Points on a hilly landscape, in no order, each with its height.
A ball rolls from a point to the lowest of its 2 nearest points, and stops where none of them is lower. Distance is the straight distance between rows; heights are no part of it.
Z_9 height 3.99: | 104 |  91 |  96 | 101 | 122 | 112 |  98 | 116 | 106 | 138 |  92 |  83 | 114 |  87 |  86 | 143 | 113 |  72 |  72 |  79 |
Z_319 height 5.00: | 110 | 108 |  75 | 101 | 122 | 127 | 101 | 124 | 130 | 115 | 117 |  80 |  82 |  85 |  79 | 142 |  61 |  85 |  78 |  82 |
Z_812 height 3.68: |  90 | 116 |  50 | 112 |  94 |  87 | 119 |  85 | 104 |  78 | 115 | 122 |  76 | 129 |  88 | 106 |  57 | 119 | 115 | 116 |
Z_274 height 3.39: |  97 |  91 | 120 |  78 | 113 | 123 |  86 |  82 |  63 | 112 |  98 | 115 |  97 | 101 |  97 |  78 | 109 |  80 |  87 |  98 |
Z_728 height 3.02: |  93 | 102 | 113 | 107 | 102 | 104 |  93 |  90 | 106 | 111 |  75 |  94 | 129 |  86 |  92 | 105 | 137 |  91 | 100 | 111 |
Z_576 height 4.32: |  94 |  98 | 100 | 108 | 139 |  81 |  90 |  93 | 112 | 112 |  90 | 101 | 119 |  75 |  73 | 124 | 116 |  99 |  99 |  71 |
Z_399 height 6.15: | 116 |  97 | 101 | 113 | 117 |  69 |  97 |  88 | 119 |  67 | 114 | 107 | 125 |  86 | 111 |  97 | 121 | 135 | 119 |  83 |
Z_851 height 4.96: |  85 |  87 | 150 |  96 | 108 |  59 |  86 | 111 |  92 | 128 |  79 |  88 | 140 | 107 | 110 | 106 | 145 |  89 |  93 | 101 |
Z_222 height 3.09: |  99 |  96 | 132 |  73 |  67 | 123 | 102 | 134 |  89 | 110 |  81 |  79 |  71 |  92 | 105 |  94 |  91 |  82 |  98 | 116 |
Z_146 height 5.32: |  91 |  74 | 153 |  81 |  80 |  93 |  83 | 116 |  97 | 110 |  84 |  77 | 119 |  92 | 113 |  86 | 125 |  98 |  99 | 103 |
Z_980 height 2.92: |  89 | 105 | 120 |  64 |  60 | 126 | 108 | 138 |  75 | 103 |  85 |  81 |  55 | 107 |  99 |  90 |  77 |  82 | 100 | 131 |
Z_610 height 5.25: | 110 | 101 |  73 | 108 | 101 | 121 | 101 | 124 | 133 | 115 | 109 |  78 | 101 |  94 |  84 | 145 |  82 |  83 |  78 |  91 |
Z_374 height 3.94: |  98 | 116 | 107 |  81 | 100 | 149 | 119 | 115 | 100 | 107 |  99 |  81 |  90 |  94 | 102 | 111 |  82 |  70 |  99 | 111 |
Z_669 height 5.56: |  93 |  87 | 128 |  96 |  82 | 105 | 102 |  96 | 104 |  72 | 102 |  98 | 104 | 103 | 107 |  64 | 102 | 104 | 118 | 110 |
Z_586 height 3.26: |  99 |  65 |  97 | 111 |  76 |  85 | 106 | 108 | 107 | 108 | 103 |  94 | 111 | 115 | 122 |  90 | 104 | 104 |  85 |  89 |
Z_721 height 6.54: | 125 | 137 |  70 | 114 | 113 |  85 |  90 |  75 | 101 |  75 |  96 | 107 | 116 |  81 | 112 | 117 | 139 | 147 | 125 | 104 |
Z_417 height 5.68: | 101 | 106 | 146 | 117 | 104 |  68 |  78 |  83 |  91 |  91 | 100 | 107 | 120 |  92 | 118 |  68 | 142 | 113 | 119 |  95 |
Z_105 height 5.57: |  95 | 102 | 134 |  90 | 128 | 116 | 102 | 108 |  77 | 128 |  91 |  95 | 105 |  83 |  94 | 107 | 119 |  72 |  94 |  80 |
Z_243 height 2.14: | 113 | 103 |  79 | 125 |  87 |  79 | 113 |  89 |  97 |  86 | 105 | 114 |  92 | 114 | 110 |  89 | 111 | 115 | 104 | 108 |
Z_690 height 4.05: |  84 | 123 |  51 | 107 | 108 | 104 | 117 |  95 | 116 |  97 | 110 | 111 |  74 | 123 |  76 | 111 |  29 |  93 | 107 | 105 |
Z_159 height 4.36: |  99 |  87 |  91 |  81 | 144 | 117 |  92 | 119 | 109 | 134 | 114 |  78 | 114 |  82 |  84 | 153 |  96 |  88 |  75 |  67 |
Z_985 height 3.49: |  98 | 111 | 106 | 118 | 114 |  80 |  83 |  80 |  96 | 106 |  82 |  99 | 134 |  88 |  96 | 110 | 151 | 104 | 108 | 103 |
Z_735 height 4.30: | 111 | 142 |  64 | 116 |  96 |  81 | 119 |  88 |  89 |  61 | 125 | 130 |  75 | 129 | 127 |  94 |  91 | 133 | 125 | 114 |
Z_899 height 2.49: | 100 | 103 |  97 | 110 |  84 | 110 | 105 |  99 | 110 |  97 |  83 |  95 | 107 |  99 |  91 | 102 | 115 |  96 |  99 | 122 |
Z_538 height 3.64: | 102 |  92 | 107 |  82 | 106 | 137 | 109 | 112 | 107 | 106 |  97 |  92 | 105 |  95 | 100 | 101 |  91 |  83 |  95 |  95 |
Z_723 height 6.33: | 115 | 117 |  90 | 110 | 114 |  74 |  95 |  78 | 111 |  72 |  97 | 102 | 135 |  83 | 118 | 111 | 136 | 148 | 124 |  94 |
Z_689 height 5.20: | 105 | 118 | 122 | 130 | 104 |  82 | 101 |  87 |  88 |  89 |  92 | 111 |  88 |  92 |  99 |  77 | 130 |  82 | 114 | 102 |
Z_953 height 3.66: | 104 |  89 | 115 | 103 |  99 | 116 | 103 | 128 | 107 | 133 |  93 |  73 | 112 |  93 |  98 | 136 | 108 |  68 |  86 |  94 |
Z_513 height 3.85: |  87 | 104 |  83 |  91 |  97 | 118 |  91 |  56 |  84 |  89 | 104 | 128 |  94 | 115 |  89 |  73 |  84 | 101 | 101 | 108 |
Z_168 height 3.90: | 113 |  96 |  94 | 134 | 103 |  50 |  98 | 105 | 106 | 110 |  88 |  93 | 129 |  98 | 117 | 129 | 141 | 126 |  91 |  90 |
Z_602 height 5.42: |  90 |  80 | 147 |  85 |  76 | 102 |  97 | 120 | 104 |  92 |  86 |  87 | 107 |  94 | 113 |  68 | 106 |  99 | 111 | 106 |
Z_259 height 4.59: |  95 | 108 | 136 | 107 |  96 |  55 |  85 |  94 |  91 | 127 |  66 |  90 | 137 |  99 | 123 | 103 | 157 | 111 | 100 | 119 |
Z_772 height 3.61: | 110 |  82 |  76 | 121 | 104 |  62 | 101 | 107 | 127 | 102 | 111 |  93 | 123 |  99 | 103 | 125 | 114 | 127 |  86 |  84 |
Z_814 height 5.19: |  89 |  79 | 132 | 106 |  98 |  61 |  98 | 124 | 113 | 130 |  93 |  79 | 131 | 108 | 115 | 123 | 131 |  90 |  89 |  97 |
Z_367 height 3.36: | 103 |  93 | 130 |  90 |  82 | 124 | 103 | 133 | 100 | 124 |  86 |  70 |  93 |  88 | 109 | 121 | 106 |  67 |  88 | 107 |
Z_958 height 3.21: | 101 |  81 | 113 |  61 | 114 | 147 | 106 | 106 |  90 | 116 | 110 |  95 | 111 |  91 | 109 |  95 |  88 |  91 |  93 |  78 |
Z_30 height 4.42: |  88 | 103 |  66 |  90 | 117 | 123 |  89 |  67 |  97 |  83 | 110 | 121 |  99 | 104 |  76 |  94 |  59 | 109 |  99 |  94 |
Z_106 height 4.85: |  99 | 107 | 108 | 119 | 113 |  99 | 101 |  79 |  85 |  86 | 100 | 126 |  75 | 103 |  88 |  73 | 107 |  77 | 115 | 105 |
Z_446 height 3.33: | 103 | 119 |  48 | 117 | 106 |  81 | 104 |  86 | 116 |  77 | 110 | 122 |  77 | 100 |  86 | 111 |  65 | 134 | 111 |  99 |
Z_874 height 2.90: | 118 | 105 |  54 | 129 | 101 |  66 | 114 |  90 | 105 |  79 | 111 | 121 |  80 | 105 | 107 | 105 |  84 | 135 |  98 |  91 |
Z_329 height 5.45: |  99 | 105 | 138 | 111 |  98 |  82 |  87 |  89 |  86 |  91 |  91 | 100 | 104 |  90 | 101 |  70 | 138 |  91 | 113 | 105 |
Z_717 height 2.89: |  94 | 100 |  61 |  98 |  68 | 125 | 115 |  98 | 115 |  96 | 103 |  96 |  98 | 125 |  93 | 103 |  64 |  96 |  92 | 123 |
Z_356 height 3.28: | 122 | 101 |  66 | 130 | 112 |  59 |  98 |  94 | 115 |  86 | 111 | 108 |  97 |  95 | 109 | 115 | 110 | 150 |  98 |  84 |
Z_624 height 4.76: | 104 |  84 |  73 |  79 | 137 | 122 |  90 | 102 | 105 | 120 | 110 |  97 | 102 |  82 |  77 | 134 |  70 | 108 |  69 |  67 |
Z_801 height 2.06: |  98 |  98 |  97 | 104 |  62 | 116 | 113 | 113 | 105 | 102 |  81 |  86 |  91 | 105 |  99 |  97 | 102 |  88 |  99 | 134 |
Z_378 height 5.91: |  96 |  91 |  97 |  91 | 116 | 120 | 105 |  92 | 119 |  75 | 111 | 106 | 118 |  93 |  90 |  89 |  69 | 106 | 119 |  80 |
Z_847 height 5.73: |  96 |  84 | 113 |  88 |  94 | 113 | 104 |  97 | 109 |  80 | 114 | 104 | 112 | 103 | 102 |  73 |  77 | 101 | 116 |  93 |
Z_340 height 6.07: |  98 |  96 |  97 |  89 | 129 | 112 |  98 |  91 | 124 |  82 | 106 |  96 | 127 |  80 |  78 | 104 |  91 | 105 | 116 |  78 |
Z_235 height 1.66: |  98 |  86 | 127 |  98 |  63 |  80 |  82 | 109 |  72 |  99 |  96 | 105 |  62 | 111 | 106 |  62 | 105 |  97 |  94 | 115 |
Z_742 height 4.20: |  88 | 120 |  99 |  99 |  97 | 132 | 121 | 113 | 108 |  87 |  97 | 100 |  83 | 115 |  89 |  96 |  72 |  73 | 114 | 119 |
Z_778 height 3.93: | 103 | 113 |  95 | 121 | 127 |  78 |  85 |  72 | 103 |  91 |  93 | 108 | 116 |  78 |  84 | 104 | 134 | 103 | 114 |  93 |
Z_119 height 1.71: | 102 |  95 | 103 | 105 | 112 |  84 |  72 |  58 |  77 |  97 | 123 | 128 | 103 | 105 | 101 |  65 | 127 |  99 |  99 |  92 |
Z_482 height 4.49: |  93 | 113 |  97 | 110 |  96 | 101 | 119 |  91 | 100 |  81 | 106 | 117 |  80 | 114 |  86 |  83 |  83 |  86 | 119 | 112 |
Z_116 height 2.67: |  77 |  96 | 121 |  58 |  61 | 109 |  94 | 120 |  62 |  95 |  94 | 102 |  44 | 115 |  95 |  73 |  63 |  95 | 109 | 124 |
Z_396 height 5.38: |  95 |  96 | 157 |  75 | 122 | 111 |  97 | 126 |  68 | 132 |  88 |  83 | 101 |  80 | 108 | 105 | 129 |  71 |  91 |  82 |
Z_480 height 4.69: | 110 | 121 |  78 |  87 | 122 | 141 | 120 | 122 | 117 | 112 | 120 |  83 |  84 | 100 |  87 | 135 |  42 |  79 |  92 |  92 |
Z_85 height 4.82: |  97 |  91 |  70 |  88 | 123 | 131 |  94 |  88 | 102 | 106 | 106 | 112 | 102 |  96 |  76 | 109 |  66 |  95 |  88 |  81 |
Z_282 height 1.18: | 108 | 102 | 101 | 117 |  75 |  74 | 105 |  99 |  82 |  85 | 105 | 122 |  82 | 118 | 121 |  68 | 118 | 110 | 107 | 123 |
Z_655 height 2.84: | 107 |  78 |  90 | 122 |  85 |  87 | 109 | 103 | 110 |  96 | 114 | 108 |  96 | 111 | 116 |  85 |  88 | 110 |  95 |  91 |
Z_922 height 5.18: |  83 |  88 | 157 |  82 | 107 |  91 |  84 | 117 |  94 | 128 |  76 |  82 | 127 |  85 | 103 | 100 | 137 |  79 | 105 |  98 |
Z_305 height 3.82: | 100 |  91 |  61 |  99 | 105 | 101 |  97 | 104 | 139 |  95 | 110 |  88 |  92 |  88 |  75 | 123 |  58 | 125 |  84 |  89 |
Z_437 height 4.29: |  92 |  86 | 108 | 107 | 132 |  86 |  93 | 110 | 111 | 128 |  92 |  96 | 120 |  91 |  85 | 137 | 121 |  77 |  89 |  75 |
Z_971 height 0.98: | 112 |  96 | 121 | 115 |  62 |  70 |  93 | 107 |  79 |  93 |  91 | 103 |  75 | 107 | 124 |  64 | 123 | 114 | 101 | 122 |
Z_485 height 4.38: |  92 | 112 |  72 |  97 | 116 | 129 | 121 | 111 | 113 | 100 | 114 |  94 |  74 | 110 |  84 | 110 |  33 |  78 | 101 |  93 |
Z_540 height 2.24: |  91 |  90 | 125 |  81 |  68 | 104 |  94 | 107 |  70 |  97 | 101 | 114 |  57 | 110 | 107 |  56 |  74 |  93 | 104 | 103 |
Z_846 height 2.46: |  93 | 100 |  83 | 100 |  58 | 109 | 119 | 102 | 109 |  85 |  93 | 102 |  83 | 124 | 106 |  87 |  85 | 101 |  99 | 138 |
Z_604 height 5.48: | 104 | 102 |  65 | 108 |  92 | 113 |  98 | 108 | 127 | 101 |  94 |  80 | 114 |  92 |  83 | 138 |  97 |  96 |  84 | 108 |
Z_108 height 2.99: |  99 |  90 | 102 |  95 |  95 | 107 |  77 |  70 |  73 | 105 |  99 | 119 |  96 | 107 | 103 |  70 | 112 |  94 |  89 | 104 |
Z_56 height 5.96: | 114 | 105 | 119 | 114 | 102 |  78 |  99 |  86 | 108 |  71 | 116 | 110 | 122 |  95 | 117 |  78 | 127 | 115 | 121 |  89 |
Z_132 height 3.96: |  86 | 127 |  63 | 111 |  83 |  87 | 124 |  83 |  96 |  73 | 115 | 130 |  76 | 135 | 112 |  88 |  70 | 116 | 116 | 124 |
Z_209 height 2.59: | 101 |  96 | 122 |  52 | 110 | 143 |  98 | 101 |  66 | 115 | 108 | 106 |  91 |  98 | 105 |  79 |  84 |  88 |  96 |  89 |
Z_904 height 3.77: | 114 |  94 | 123 |  48 | 106 | 152 | 117 | 122 |  82 | 134 | 116 |  72 | 104 |  89 | 129 | 112 |  89 | 100 |  81 |  83 |
Z_328 height 3.34: |  97 |  94 |  54 | 104 |  87 | 117 | 104 |  96 | 125 |  97 | 107 |  99 |  94 | 110 |  87 | 109 |  51 | 110 |  83 | 105 |
Z_791 height 4.22: | 108 |  97 | 114 | 124 |  92 |  52 |  86 |  98 |  93 | 123 |  85 |  99 | 128 | 112 | 123 | 109 | 153 | 115 |  88 | 113 |
Z_613 height 4.66: | 111 | 144 |  59 | 112 |  98 |  84 | 106 |  71 |  81 |  68 | 108 | 130 |  76 | 121 | 117 |  94 | 112 | 133 | 118 | 126 |

For each start below, name the point where the ball stops.
Z_735: Z_874
Z_378: Z_851
Z_85: Z_119
Z_417: Z_209
Z_340: Z_801
Z_613: Z_874
Z_305: Z_801
Z_610: Z_874
Z_690: Z_874
Z_374: Z_209
Z_437: Z_971
